Points on a hilly landscape, in no order, each with its height.
From any point a ball takes the steepest step (drop divided by distance) to one of its 2 nearest points. It stops when none of these is lower. Distance is the straight distance between rows; heights are no part of it.
j_472: [  5   4  -2 -17  -1   5  -3 -17 -44  23  34  -6  22   4  35 -14   3  24
   3 -10 -19  -9 -12  -7  -2  17 -39   2   4  36  17  -8   5   6  21 -27
  42  22]  h=8.68
j_87: [ 12   2 -12  -6 -17 -14 -23  -7   9  13  22   5 -10  28 -11  16  -1  13
 -13   7 -11  14  -7  -5  18  -5 -33   3 -10  13  44   5  33   2 -15  16
   6   1]  h=4.99
j_235: [-10  -5   2  -6 -30 -19 -11   0   6 -24   0  18 -43  41 -28  14  11 -16
 -22  27 -13   1  31  -1 -12   6  38  -6  10   2 -13  10   6 -26 -30 -17
 -26 -49]  h=6.93
j_730: [ 41 -11  27   1 -36 -18  -2 -11  13 -12   2  -1  -5  36  29  -9   3 -13
  11 -20  -8  29 -14  -6  -5  30   8 -10   1  -6  16  16  12  16 -39   4
  -2   3]  h=6.49
j_376: [-14 -18 -34 -20  -9  -2  -2  26  -3 -23   4   5 -12  14  -6  10   8  40
 -29  48 -19   6  -6  -1   6 -24 -22   4 -32   1  17  -8  -5 -33   3  17
 -12 -27]  h=4.90
j_407: [ -3  21  15  14  39   8 -30  15   9  13  -5  22  10 -14 -43   7  -7 -14
  17 -61  15 -43  10   5   2  10  16  11   8 -30 -16 -36 -23 -20  15  14
 -16  25]  h=1.40
j_916: [-33 -13   6  -9   5 -14  22  18 -15 -35 -21   3 -19  11 -19   2  -5   0
 -13  41 -19   8   8   5  -6  -2  27  10  -2 -18  -8  -3  -9   6  -8 -14
 -13 -30]  h=5.98
j_683: [  3  -1  26 -18 -28   6  10  -5  20 -15  29   9 -10  15  57   3 -19   3
  39  -5  10  12   6  19  12 -30 -26  -5 -18  -5  -5  18   4  33 -34 -28
   4 -19]  h=3.89
j_18: [-18   4  20   1  -8 -26  14   2  -6  -1  -5   6  -9  16 -11  -2 -21  -3
  23 -13 -21  -4  29  10 -15   1  13  -6   7  -9 -27 -19 -25  18 -12 -14
  -7  -8]  h=5.56
j_829: [  9  -6 -21  -5  29  41  -8   9  -3  28 -26 -25  23 -61  22 -24   8  -9
 -10 -10  40   5 -16   4 -13 -20   8  30  24   6  -3  26 -16 -23  54  11
  33  28]  h=6.91
j_201: [-26   8 -31  -8   9  15   7  29 -14 -23  11  23  -7  -6 -25   2  -7  25
  10  32 -16 -13  16  -1 -18 -57 -33  -1 -11 -20 -10 -35 -15 -13  -2 -23
  -6   4]  h=3.83
j_952: [ 26  13  18  32 -20   2   4 -26  34   4  14  -8 -26  12 -10  16  16 -38
   0 -22  20  19  10 -19  31  11  10  -4  12  22   3  48  33  32  -7  19
 -13  -8]  h=1.94
j_902: [ -3  -2  17  -3   6  17  22 -10  19   8  -8  20 -12 -12   7  10  -9  -2
  28   5  14   4   6   2  23 -10 -11   5  -3  -3  -6  27   8  24   8  13
 -13  16]  h=3.87
j_74: [ 41  -3 -19  20  31   3 -11  15   8  45 -21 -21  28 -22   4 -11  12 -32
 -23 -31  37  26 -18   2 -17  16  31   9  14 -13 -16  16  -9 -10  12  36
  -2  28]  h=6.45
j_366: [-13 -12 -21  -8 -31 -14  -7  18   5 -24  -2   5 -10  42 -23  11  20   3
 -35  30 -24 -15  21 -15 -12  10  21 -10  -9   4  13  -5  15 -42 -10  21
  -7 -38]  h=4.50
j_986: [-13   7   9 -18  -3  14  20 -39 -15   9   6   1   5 -10  31 -14 -15  15
  40   3   8 -16   9  -5  21 -13 -25 -15  -4  35   6   2 -11  36   9 -45
   9  18]  h=7.92
j_438: [ 35  -5 -13 -14  -9  20 -14 -17 -40  12  33 -23  29   9  49 -13   1   0
   8 -17  -5  10 -18 -11  -5   2 -36   5 -11  32  25   1  -4  14   1 -22
  34  39]  h=8.85
j_911: [  1  -3 -16   4   7  -6 -21  14   8  -9 -19  17  -7  17 -37   7   1  -3
 -14   4  -3 -18  14  -2  -8  26  20  -1  -3  -6   3 -19   1 -41 -23   4
 -16 -14]  h=3.60
j_327: [ 13  -7  30  12  -5 -22   8 -18  37  20 -28 -16   7  -1 -20 -11   6 -18
  13 -43   7  11   4   0  -4  24  41   0  21 -11 -11  25  12  11  -3  32
 -18 -11]  h=3.59
j_635: [-16  11   2  18  13  -1   5   4  18   1  -7  25 -20 -11 -39  29   8   9
  -6  36  -8   1   8  11  17 -36 -23  16  -2  -6 -18  -6  10  -5  12  -1
  -4 -18]  h=6.01
j_858: [ 13   2 -20  -9   9  29 -20  22   4   4   2  24  -6 -18  28   5 -10   8
   7   7   7  11 -13   5 -13 -26 -33   9 -16   2   1 -11  -3 -23  -4  -2
  -3  28]  h=6.63
j_717: [ 12  20   2   6  13  33 -17 -41 -29 -11   0 -33  16 -26  22 -18 -17 -27
  27 -28  41  -9  -4 -14  -8   0   4 -31   3  37   3 -15 -20  17  -5 -14
  -1  40]  h=8.46
j_584: [ 22   7  20  22   7  18   4 -26  -8  15  -6 -40  33 -16   9 -12  -3 -34
  13 -46  42  -2  -2 -32   1  19  12 -18  20  18   1  -3  -1  12   8  18
   2  24]  h=5.19
j_711: [-17 -11  -9 -15 -26 -12  -3  17   1 -26  16   8 -11  26   3  14  18  23
 -15  36 -18   8   7  -3   9  -7  -8   3 -11 -11  29   0   5 -16 -27  -4
  -6 -33]  h=5.29
j_967: [ -4  20   5   4 -14 -17 -12   5 -25   2  20  12  -9  24 -16  11  -1   0
   1 -15 -12 -20   2 -12 -17  -4 -26 -32   2   6  10 -34   2 -11 -21   0
   9   1]  h=3.88
j_708: [ -4  -6 -48   1  14  -4 -21  36  -8  -6  -7  13  -9  32 -37   4  15  15
 -24   6  -8 -24  15  -8 -11  17  23 -14  -9   3   2 -33 -12 -65 -10  12
  -7 -22]  h=3.10
j_328: [  7   2  32  -1 -41   5  16  -7  28 -23  10  -8  -6  21  64   1 -26  -5
  47  -8  -3  12  17  11  -5 -15   7 -12 -13 -10 -10  21  11  30 -44 -10
  -9  -9]  h=4.45
j_46: [ -5  22 -23  14  -3 -15 -13   9 -28  -5  24   3  -7  21 -41   0  -7  14
  10 -27  -4 -35   3  -5 -19 -17 -30 -22   5  13  15 -52  -3 -42  -5  10
   4  -8]  h=3.33
j_112: [  2  22  -9  -8  28  28 -12  17 -10   8   3  32  -2 -17   6   0 -26 -15
  26 -22  15 -25  10   2 -19 -15 -14  -4  -1 -10 -29 -28 -28 -19   5  -9
  -8  39]  h=3.19
j_324: [-29  -9   7 -17  14 -21  59  -5 -24 -21  -2 -16  17 -27  32   0 -51  24
  13  21   0 -24   7  30   5 -25  -5  16 -11 -19 -34   8  -2  46  29 -14
  -2  -3]  h=5.26
j_256: [-51  10  28   9   0 -21  46  -5  -8  -5   9   7 -13  -3 -10  11 -16   8
  15  19 -12 -15  28  12  27 -30 -15  13  11  -3 -18   5   5  38  25 -14
   8 -13]  h=5.17
j_953: [  3 -10 -14  -4 -20 -35  -7  -6 -14   7  23  -9  12  20  -3  -7  17  38
 -20  11 -31   3 -10  -7   5  30 -12  -2   3  18  47 -13  24  -9   5   4
  22 -11]  h=3.63
j_186: [-17   0 -12   8  -6 -15   0   4  -3 -14   2  12 -13  12 -40  21  13  22
 -24  38 -19  -8   6   8  20  -3 -18   8  -9   8  23 -10  20 -14  15  -2
   3 -31]  h=4.05
j_137: [  0 -15  -5 -26  -6   4 -12  38   0 -13  -5   4  -1  23  26  -2  10 -10
 -17  10 -13   9  10   2 -11  21  26  -5 -20 -32 -13  -3 -26 -30 -47 -14
  -9 -22]  h=5.18
j_943: [-10  -8 -10  -8   2   3   7 -13 -26  36  33   4  19  -7  17 -11  15  37
   2   7 -22 -19 -11   4  10  -7 -52  15  21  14  13  -1   6   0  39 -14
  33  11]  h=8.53
j_918: [  1  24  27  13   3   9   9 -25   3   9   2 -24   3  -8 -11  -1   0 -31
  26 -44  21 -16  12 -25   2  16  11 -28   8  14  -9   4   3  19  -2  12
   0  13]  h=4.82
j_478: [-10  14  36  11 -30 -22  -6  -6   8 -22  -4  19 -32  28  -8  -3  -9 -13
  16 -14 -19  -6  37   7 -11 -10  26  -8   4   0 -25 -10 -15  26 -31 -13
  -6 -22]  h=5.85
j_19: [-25 -15  15   8  16  -2   4   5  30 -12 -39   7 -19  -9 -42  11   4  -5
 -32  34   1   3 -30  10  22 -23  12  29 -18 -29  -8   8  18 -12  24  26
 -19 -22]  h=5.52
j_258: [ 35   0   1  10  -6  -1 -15  -1  33  -6  -7  25 -19   7 -23  17  16 -19
 -21   1  11  31 -10 -12   3  15   0   1  -1  -5  21  26  28   2 -24  18
 -22  -3]  h=4.94
j_184: [ 30  19   8   0  -4  33 -16 -10 -12 -13  15   6   1   2  16  18  -7 -42
  22 -19  27  -1  -4 -18   0 -22 -18 -29  -3  21   3  -6   2   0 -14   4
 -18  36]  h=8.13
j_988: [-13 -14  13  -1  20 -14  11   7  20 -37 -44  12  11  13 -27 -11 -19  -5
  -4   1  -2 -31  40  37 -12   2  54  39  11 -38 -34  -5 -21  21   4   0
 -30  -6]  h=5.77
j_714: [ 41   0 -11  24  18   7 -12   2  18  24  -5  -4  19 -20 -14   0  10 -19
 -20 -13  23  25 -21 -10  -3  24   7   9  13   0   5   6   6 -11  10  22
  -9  24]  h=6.19
j_65: [-16  27  41  -4 -37  -2  13  -7   8  -3  12   2 -17  19  32   3 -22 -30
  46 -34  -5 -10  21  -4  -1 -12  -9 -22 -14   6 -16  -6 -10  31 -16 -20
   7   4]  h=6.43
j_937: [  6  -1 -39 -10  -9  -5 -20   8 -17  15  20  -4  14  13   8  -3  -2  46
 -25  19 -24  -2 -15   5  -8  12 -32   8   0  23  57 -14   7 -16  13   2
  22   2]  h=2.96
j_755: [ 15  13  -2  18  22  21  -5 -23 -18  28 -13 -64  35 -30  -2 -28  11 -28
  -4 -46  37   0   4 -29  -6  -3  28   1  24   3  11   3 -11  -2  16  11
   9  28]  h=5.53
j_365: [-24 -21  11   3  15 -34  20  -4   5  -1 -30 -10   0  -4 -21 -16   5   6
 -16  -4  -8  -6  -2  14  -4  17  29  26  13 -24 -19 -11  -6  -3   3  15
   1 -32]  h=5.20
j_31: [-18  13   4  10   7  13 -11  12  31 -19 -12  40 -37  -6 -44  24 -16   0
  -8  22  -2  -4  17  -1   2 -21  -2   2  -4 -19 -20 -14   7 -17 -14   0
 -21  -9]  h=6.25
j_311: [-33   3  -3 -15  13  13  29 -14 -35  14  15 -17  18 -45  37 -35  -2  23
  26 -12   7 -17  -4   0   2 -10 -25  -1  19  11 -13  -9  -9   4  41 -27
  34  15]  h=8.25
j_741: [-25   1  24  -3   8 -14  33   0   2  -1 -13   1   7 -13  -2 -17 -24   8
  24  -4 -11 -12  20  22   1  -6   7   2  15 -13 -28  -9 -10  33  12  -3
   3  -5]  h=5.22
j_360: [-10 -20   3  10   4 -15   9  -8  34   1 -46  -5  -2 -12 -38  -7  23  -4
 -41  18  10  24 -40   2  11  -8  18  34  -2 -37   2  25  22 -10  13  36
 -13 -18]  h=5.25
j_466: [-15  -3 -60   0  18  11 -13  47 -15 -12  -4  -4  -4  19 -29  -9   5  30
 -22   7 -14 -36  10   2 -23  -9   9 -13  -8  19   0 -36 -30 -61  11  10
  10 -15]  h=2.61
j_656: [ 47  12  -2  24  -5  25 -14 -25   2  -4  32  -6  10   9 -11  28   3 -51
  -6  -9  30   7   4 -21  32 -11 -18 -21  -3  28  31  31  25   9  -4  11
 -20  21]  h=7.78
j_199: [ -5  16 -20   5  45  14 -29  36   7  12 -31   9  18 -24 -34 -13   6  18
 -11 -14  -1 -33  -2  25 -18  -1  30  21   6 -27 -17 -34 -40 -34  28   2
  17   4]  h=3.42
j_330: [-28  20 -15   0  -7  12   6  13   1 -15  26  28 -17   0  -6  10 -12  13
  28  29 -10  -2  28   1   6 -66 -46   2 -11 -18 -19 -16  -9  -3  -7 -33
 -10  -5]  h=4.36
j_325: [ 36  12   2  14   0  20  -4 -11  23  10  10  16  -3   7 -19  11  12 -40
 -11  14  18  35  -3 -12  28 -13 -18  11 -15   7  23  51  34  18   9  17
 -27  21]  h=7.39
j_160: [ -8 -12 -40  -9  -5 -14 -11  14  -1  -7   1   7  -9   9 -29  -2   3  47
 -30  41 -18 -14 -12  -5  24  -3 -32   9 -23  18  42   1  17 -24  11  25
   2 -21]  h=4.49
j_644: [ 12 -10  43   6 -40 -32  19 -31  10   7  -2 -28   4  27  19  -6  10  13
  15 -11 -13  13  -7   5   6  40  16 -16   5  15  12  26  30  38  -9   7
  15 -24]  h=6.97
j_414: [  8  10  -9  -5  30  12 -26  46   3  17 -32   5   8 -16 -17  -3   5   8
 -16  -5  -2 -13  -5  21 -24  31  33   2   1 -19 -14 -17 -41 -31  -7  -5
   5   7]  h=3.90
j_406: [ 14 -13 -29 -21   8  26 -23  32  -2   5   2   5   2 -16  54   5   2  25
 -23  33  -7  17 -38   8 -14  -4 -18   7 -19 -25  19  -3 -20 -13 -19  -8
   8  -2]  h=5.83
j_733: [ -1   7 -47  10   7   5 -22  22 -10   0  14   1 -14  11 -33 -15  -6  35
  -2  -7  -7 -34  -3  -5 -12  -8 -29 -14   6  23  28 -43   5 -39   7  16
  13   0]  h=2.80
j_413: [  9  29  -1   1  13  45 -32 -23 -33 -14  17  -6   4 -19   7  10 -14 -37
  25 -31  40 -17  -8 -24  -2 -24  -8 -30   0  31 -10 -24 -21   5  -6  -3
 -12  39]  h=8.30
j_642: [ -8 -24 -12 -11  -3 -17   0   9   0  -8 -13  -7   3   1  16   2  28  28
 -52  37 -29  23 -33  -5   6  34   7  12 -12  -6  21   8  11 -13   7  12
  -1 -26]  h=4.58
j_257: [ -3  -4 -21 -24 -24 -26 -19  12 -11 -24  20  -7  -7  44  -8  10  22  -4
 -25   4 -26   0  24 -11 -18  21   2 -15 -13  -5  15 -14   5 -31 -34   1
   3 -32]  h=4.89
j_569: [-26  -3  13  -9   9   9  28 -13  -1   8  -8  13   4 -36   6   2 -21   4
  23  18  14   2   7  -1  20 -32 -25   5   5   1 -15   4   4  21  22  -2
  -1  10]  h=4.40
j_552: [ 34  -4 -29   1  32  44 -28  33   4  22 -14  21  -4 -33  31  -3 -22   5
   0   7  17  15 -34   9 -29  -7 -14   9 -16  -6  -4   4 -24 -25   6  -5
   2  32]  h=6.36
j_945: [-36  -3  25   4  -4 -27  31 -10  -6  -3  12   0  -8  -6 -19  -1   6  10
  -4  24 -11  -1   0  14  19   2  -8  25   0   0  -5   3   4  24  19  -3
   7 -23]  h=5.46
j_47: [  4   0   9  -9 -26 -18 -12  12  -9 -23  18  -6   1  35   7   1  10   2
  -6 -12 -25   9  10  -1 -20  24   1 -19  -9  -7  15 -33  -6 -11 -42 -23
   4 -16]  h=4.83
j_784: [-16 -18  11  -8   1   0  13  15  -2  -6 -10  16  -9  -6  -8  -1  -2  19
 -15  24 -15  14  -5   8   2  -4  -2  13  -1 -21  -4 -16 -10  -2  -5  -6
 -11  -3]  h=5.91
j_726: [ 32  -7 -17 -10  -5  25 -12  -3   7   5  26  24  12   4  17  12  -5  -3
  -5  11  12  15 -20  -5   7 -25 -40   6 -20   6  18   8  16  -5  -4   9
 -14  27]  h=6.92
j_830: [-10 -25  -3   0   6 -12   2   3  21   3 -40  -8   2 -10  -4  -4  30   6
 -40  37  -9  23 -42   5   3  23  17  19  -9 -17  14  11  11 -14  14  29
  -3  -8]  h=4.93
j_263: [-37  13   9  -4   6  -2  23  12  -6 -12  16  19 -13   1  -4  18  -8   6
  28  10 -11 -13  22   6  12 -32 -21  -3   5  -2 -25 -20  -7  18   8 -22
 -12  -2]  h=4.84
j_457: [ 57 -11  22  24 -13  -1   1  -4   5  -1   0 -11   7  23  25  -1   4 -30
  -7 -21  10  34 -20  -5  -2  41   8 -15   4   9   9  21  22  16 -17  23
 -11  16]  h=6.20
j_749: [  6  -9   8  22  -8 -31 -13 -18  39  12 -21  -3  -5   3 -42  -2  25 -26
 -13 -28   2  10  -8 -11 -11  36  32   7  23 -18   5  17  27  -8  -3  29
 -18 -20]  h=4.11
j_159: [-22  10  -6   5  38   7 -20   6  10  22 -20  -3  17 -29 -41 -20   9   9
   7 -40  -3 -31   0   6 -13  -7  18  13  24 -25 -23 -25 -23 -30  27  12
   9  11]  h=2.92
j_209: [ 36  -3 -29 -12  11  27 -26  43   7  20 -22  17  -3 -20  41   5  -3   7
 -19  23  -3  25 -42   9 -34   9   8   9 -25 -10   8  -2 -30 -20 -17  -2
   6   7]  h=6.10
j_663: [ 20   1 -22  10  34  25  -3  16  10  44 -33 -21  29 -41   7 -10  16 -20
 -11 -16  37  14 -18   3 -31 -11  19  28  15 -11 -14  15 -15 -16  34  29
  19  21]  h=6.70
j_652: [ -9   4  16  -1 -11   7  23 -16  14  -4  10  10  -5   1  41  15 -23   7
  39  16   9   8  12   7  20 -27 -11  -2 -13  -2  -8  17   1  30 -10 -18
  -2   7]  h=3.13
j_568: [-28   7   8 -18 -11 -11  31   7 -26 -12  20   1   9   1  45 -22 -24  16
  34  -5 -19  -9  23  13 -14 -20 -14 -14   2 -13 -19 -15 -20  27   3 -36
   8  11]  h=6.35
j_827: [-42 -10   8   7   5 -21  25   9 -20 -34  -7  -3 -12  -1 -33   6   2  17
 -18  43 -13  -7  -1   2   7 -15   0  23  -4 -23 -20  -4   3   8  24 -10
  -5 -24]  h=5.73
j_637: [-14  12  15 -21 -18  -3  20  -4   1 -17   9  -1   7  13  45 -11 -40  -4
  52 -24 -11 -10  22   0  -7 -12   1 -31 -11  -6 -26 -12 -19  32 -18 -24
   5   2]  h=6.62
j_334: [ 52  -5  -6  22   5   5  17 -14   8  13  -9 -20  26  -6  18 -10   0 -34
 -12 -21  25  26 -10 -14  10  27  22 -10  10   4   5  22  10   6  -5  28
  -7  26]  h=5.89
j_547: [-19   6 -43  -8  25  20   4  43 -15 -21  -3  15 -13   5 -16  -8  -7  26
   2  26 -22 -24  12  -4 -20 -27 -12 -11 -19  -1 -11 -33 -27 -45  -1  -6
  -4  -9]  h=3.22
j_740: [ 27  -6 -13 -10 -11 -11 -26   7   7  -5   1   1   2  22   9   1  15   6
 -26   7 -12  31 -21   1  -8  48  -3  -4  -6   8  41   3  27 -15 -27  23
  -3  -1]  h=5.63
j_85: [ 30  -2  32  11 -33  -9  22 -21   6  -2   1 -24  11  31  36  -4   3 -11
  27 -22  -2  12  -4 -10   1  32   8 -22   2  20  11  16  24  36 -15  -1
  10   8]  h=6.75
j_340: [-14 -28 -11  -9  -9 -33  -3  -8 -12  -3   0 -12   7  13 -22  -3  26  18
 -36  28 -33   7  -4  -3   2  33   8   8   8   6  27  -1  19 -16  12   6
  16 -34]  h=4.14
j_603: [  4 -13  17  15 -13 -24 -14 -19  27   4  -7  15 -19  -1 -34   6  22 -14
 -24   6  -4  16  -3  -4   5  26  11   2  11   2  10  14  29   1 -14  21
  -9 -17]  h=4.54
j_268: [  2  17  -7  -3  21   7   3   0 -29  34  11 -19  14 -19  22 -21  -6  -1
  16 -33   0 -15  -5  -4 -19  23  -3 -11  12  14 -14 -22 -16  -5   6  -8
  31  21]  h=7.51
j_23: [ 39  -1 -19   3  -2  18 -21  -6  30  18  19  23   1  10  -1  32  -5 -13
  -3  31  15  19  -8  -5  28 -34 -27  13 -22   4  26  29  36   7  -3  13
 -27  16]  h=7.17
j_780: [ 23 -11 -23 -11  -3  12   4  14  -9  14  -3   1  16 -25  73  -6 -11  18
   5   3   2  27 -30  12 -18  13   3   9   1  -4   4  15  -8  10   1 -20
  18  28]  h=9.16
j_518: [ -6   1  27  14 -23 -31 -21 -11  23 -23  -7  16 -62  21 -28  14   0 -18
 -15  26  -8  11  24   6   5  -2  43  10  17  -3 -24  19   8   0 -26  -3
 -30 -37]  h=6.72
j_322: [-21 -15   7  -5   2 -24  37  -8 -18  11   5  -5  11 -12  20  -5  -3  31
  -1  19  -7  -5 -17  11  17  -5 -22   6   7  -6   0   7   4  23  25 -17
  11  -4]  h=5.75
j_415: [-22 -10  10   1  -1 -33  -1 -12   1 -22  -1   1 -22  18 -30  26  14  13
 -34  45 -26   4  -3  12  22   3   8  21  -5  -1   9  17  27  -2   0  -4
  -3 -47]  h=3.61
j_86: [ -4  12  22  23  -3  -2 -23   4  29  -2 -10  37 -50  11 -44  26   2  -6
  -9  10  -5  13  25   7  10 -25  23   9   5   0 -24  15   9 -11 -23   7
 -27 -18]  h=6.48
j_467: [-36 -26  -1  -1  -9 -41  12 -16 -14 -20  -6 -15   6  16 -46  -3  25   8
 -43  35 -20  -7   7  -2  -8  26  30  13  16  -9   0  -7  21  -9  21   9
  21 -46]  h=4.53
j_838: [-20 -10  -9 -22  13  25  14 -17 -33  24  16 -10  14 -37  13 -15   5  30
   2   1   8 -14   0  -4  10 -23 -34  21  19  22   1   4   4  -2  60 -18
  32  17]  h=8.39
j_37: [ -3  16  13  -7  17  23  -6  -6  -8   3  -5   8   4 -17   7  -3 -25 -17
  32 -32  18 -24   4  -9 -12   0   1 -22  -1  10 -33 -12 -22   3   4   0
 -11  34]  h=3.85
j_45: [  4  15  -8  -4  28  23  13 -11  -5  20 -12 -27  24 -41  15 -14 -13 -12
  24 -39  33  -4  -6 -12 -20  15  10  -9  13  13 -14  -6 -22   2  15  -4
  17  32]  h=7.33
j_754: [  8  27  -1  -1  32  16 -10  27  -5  23  -8  20   9 -29 -14  -3 -13 -13
  20 -39  10 -23   9  13 -13  13  13   3  10 -23 -34 -32 -37 -23  14   0
  -6  34]  h=2.40
j_891: [ 23  14  -7  25  -7  20 -10 -31  21  13  29  -4 -10   6 -29  32  19 -35
 -16  -3  15  16   4 -17  45 -16 -26 -11  -4  26  10  48  36  11   2   2
 -11  10]  h=7.60
j_135: [  5 -20 -17 -24   0   8 -15  34   0 -12  -3   9  -6   4  46  -3  14  17
 -30  30 -19  23 -12   4 -14  13  13  -1 -28 -29   7   6 -25 -20 -35  -2
  -5 -15]  h=5.50
j_484: [-10   1   0 -11 -11 -21  25   9 -36   1  19   0  12  -9  27 -10  -5  39
  13   0 -21  -5   3   7  -9   6 -25  -9  11  -7  -4 -11  -8  19  23 -37
  24   9]  h=6.05
j_848: [ 30   1  27  29   0  -9   5 -23  36  15  -6 -15   4   6 -24   8   9 -42
  -3 -33  32  25  12 -12   6  23  35 -15  17   4  -4  42  20  22  -8  29
 -25   1]  h=2.88
j_274: [  5  -6  -7  -3  23  23  19 -14  -3  27 -23 -28  23 -57  27 -27  10   1
  13 -16  35   2   2  -1 -12  -8  19  10  25   8 -14  20 -15  -5  28   5
  23  31]  h=7.12
j_28: [ 60   7   7  27  17  24  -2 -19 -11  13  -1 -48  35 -15  19 -11  -9 -39
   3 -27  36   8   1  -4   6  32  30 -21   4  23  -1  12 -11   3   1  16
   3  27]  h=5.55
j_966: [  5 -17 -23  -6  -6   3 -16  21  13  -9 -20  18 -14  12 -18   7  12   8
 -26  26 -16  -2  -8 -15   3  18  19 -11 -21  -6  21   3   8 -44 -13  24
 -22 -32]  h=4.08
j_865: [ -6 -11 -48   9   2   9 -10  17 -16   6  15  -8  -9   1  -9 -24  -6  53
 -27  15 -20 -27  -7   1 -11   3 -33   0   4  21  33 -28  -4 -33  22  12
  27  -9]  h=2.16
j_470: [-12  26  16   2  17  14 -10 -19 -14  17   4  -8  13 -17 -13  -7  -5 -32
  30 -58  25 -38   5 -20  -1   9  -2 -20   9  11 -25 -29 -15  15   2   4
  -2  21]  h=4.39
j_574: [-12  -3   4   8 -13 -26  -5 -23   9  23  22  11  -9  16 -17  22  17  15
 -11  18 -22   2  -3  10  36 -11 -25   6   1  11  29  14  29  13   5  -1
  15  -5]  h=4.56
j_240: [ 29  19  16  16 -11  17 -17  -6  -3  -9  23  -4  -8  13   6  23   6 -56
  11 -23  24   2  -8 -23  13   4  -7 -39  -5  21   0  17  21  16  -8  14
 -11  22]  h=7.96
j_977: [-22  13  19   9  23  -3  -9  -5  13  20 -17  13  10 -15 -55  -1   6  -8
  10 -50   5 -31  20  -3  -5 -15  18   9  20 -32 -13 -20  -9 -16  19  21
  -3   4]  h=2.31
j_526: [ -1 -21  23  -2 -34 -27  13 -22 -12   5   7  -9  11  36  30  10   0  27
   9   3 -14  18  -9   7  13  17  -8  -3  -7   8  23  21  22  39 -17 -15
  14 -11]  h=7.20
j_493: [-48 -28  13  -7  -8 -52  24 -13  -5 -24 -24 -22  12   3 -45 -14  14  -1
 -31  16  -2  -8  -4  11 -13  14  46  37  24 -30 -19 -11   5  -3  22   9
  11 -40]  h=4.87
j_572: [ 10  14  22  36   1  18   6 -27  43  10   4   2 -40  -5  -5  22   1 -31
   5  -6  27  18  22  -6  29 -11  21   2   5  31 -26  50  20  30 -11  14
 -25   3]  h=2.86
j_692: [-29  -2   9  11  14   5   4  -3  22   0 -23  12 -11 -37 -43   6   3   2
  -5  26   5  -4 -21   2  19 -32 -15  16  -6 -23 -12  -2  13  -7  34  13
  -8  -8]  h=5.78
j_448: [ 40  10  11  29   9  27  -5 -34 -11 -26 -13 -36  28 -41  14 -10 -21 -27
  27 -20  43   2  -6 -11   9  -9  -6 -14  -3  33  20   0  -9  19   3 -22
 -16  33]  h=8.61
j_965: [-24   9   0 -19   7  22  14 -29 -30   6  -1 -14  10 -32  20 -34 -13   9
  48 -18  26 -21   7 -11   8 -11 -17  -5  15  28   3  -7 -14  18  30 -38
  17  25]  h=8.10
j_129: [-11 -11   1 -22 -10   4   5  19  -1 -32   4   5  -2  11  23   5   3  17
  -3  27 -16   7  -1   0   0 -10  -9   3 -12 -27  -1 -11  -7   0 -30 -18
 -19 -16]  h=5.61
j_620: [-34  -1  13 -19  21  -1  47 -10 -16  -3  -4 -11   7 -24  30 -11 -28  12
  31   7  -4 -15  15  10  16 -19  -6  -2   7   3 -22   7  -1  40  26  -8
   1   1]  h=4.86
j_188: [-15  -9 -19 -31   3  -7   2  46 -24 -30  -9  -4   7  16  26  -7  12   0
 -15   6 -32   3  18  14 -26  17  37  -7  -5 -22 -26  -5 -47 -11 -25 -28
  -2  -8]  h=4.75
j_276: [  2 -13   1 -23 -17   5  20 -29 -27  12  35 -12  24   4  45  -2  -3  17
  30   3   3   7  -4  -7  24 -11 -19  -5 -12  31  19  16   1  29   9 -40
  21  19]  h=7.69
j_625: [ 43   3 -20  11   2  12 -20   6  12   1   4  16   3   8  -9  11   6  -9
 -19   4   2  17 -24  -3  -2  26 -14   1  -6  -1  43   5  25 -15  -8  28
 -14   9]  h=5.30
j_616: [  9 -15  10 -23 -35  -2   0 -25 -11  14  33 -11  17  29  39   1   6  10
  17  -7 -11  18 -23  -6  19   1 -31  -4  -9  13  23  20   6  28 -10 -25
  27   6]  h=7.46
j_588: [ 44  -3 -19 -12  -9  21  -9   5 -20  10  29 -11  14  -1  66  -9  -6   2
  14 -14  12  18 -16   8 -22  12 -19   1 -11  15   1  12 -13  11   4 -13
  32  37]  h=9.01
j_534: [ 22   9  16  10  -4  15   9  -8  38  11  -8  27 -21   0  -7  17  -2 -25
  13  -3  22  24   5  -3  13  -3   6   2  -3   4 -12  32  15  30 -10   8
 -25   9]  h=3.62
j_674: [-25 -23  10  -3  11 -19  13  12  18 -16 -49  -6  14  -5 -20 -19   7   0
 -18 -11 -12 -20  11  26 -12  17  59  25   4 -22 -31  -7 -26   2   9   1
 -17 -20]  h=5.47
j_444: [  1   6  39  -6 -30  -9   6   6  16 -21   0   9 -27  23  22  -8 -26 -17
  36 -28  -5   9  29   9  -8 -11  19 -13  -4 -10 -24   2  -6  24 -43 -14
  -5  -8]  h=6.13
j_402: [-11  19  16  -1 -34 -30 -24  -2  -6 -24  28  -5 -17  43  -9   9  -5 -13
   9 -19 -18 -11  10  -5 -21  -1 -18 -28  -1   2   5 -36   4 -10 -43  -8
  20 -25]  h=4.38
j_450: [ -3   8 -16 -13  14  -2 -15  44 -14   2 -17   3  12   0  10  -9   2   9
  -4   5 -14  -4   3  17 -37  16  32  -9  -2 -16 -16 -21 -48 -18 -17 -21
  12   0]  h=4.31
j_381: [-22 -12  12   9 -11 -43  -1 -32  11   9  15  -1 -19  12 -32  13  27  11
 -27  26 -18   5 -18  16  30   0  -3  25  -2   5  19  35  40  20  17   5
   5 -36]  h=4.10

For each start below, name the point where the ball stops.
j_568 -> j_466
j_717 -> j_407
j_31 -> j_865
j_916 -> j_466
j_726 -> j_407
j_988 -> j_865
j_780 -> j_407
j_674 -> j_865
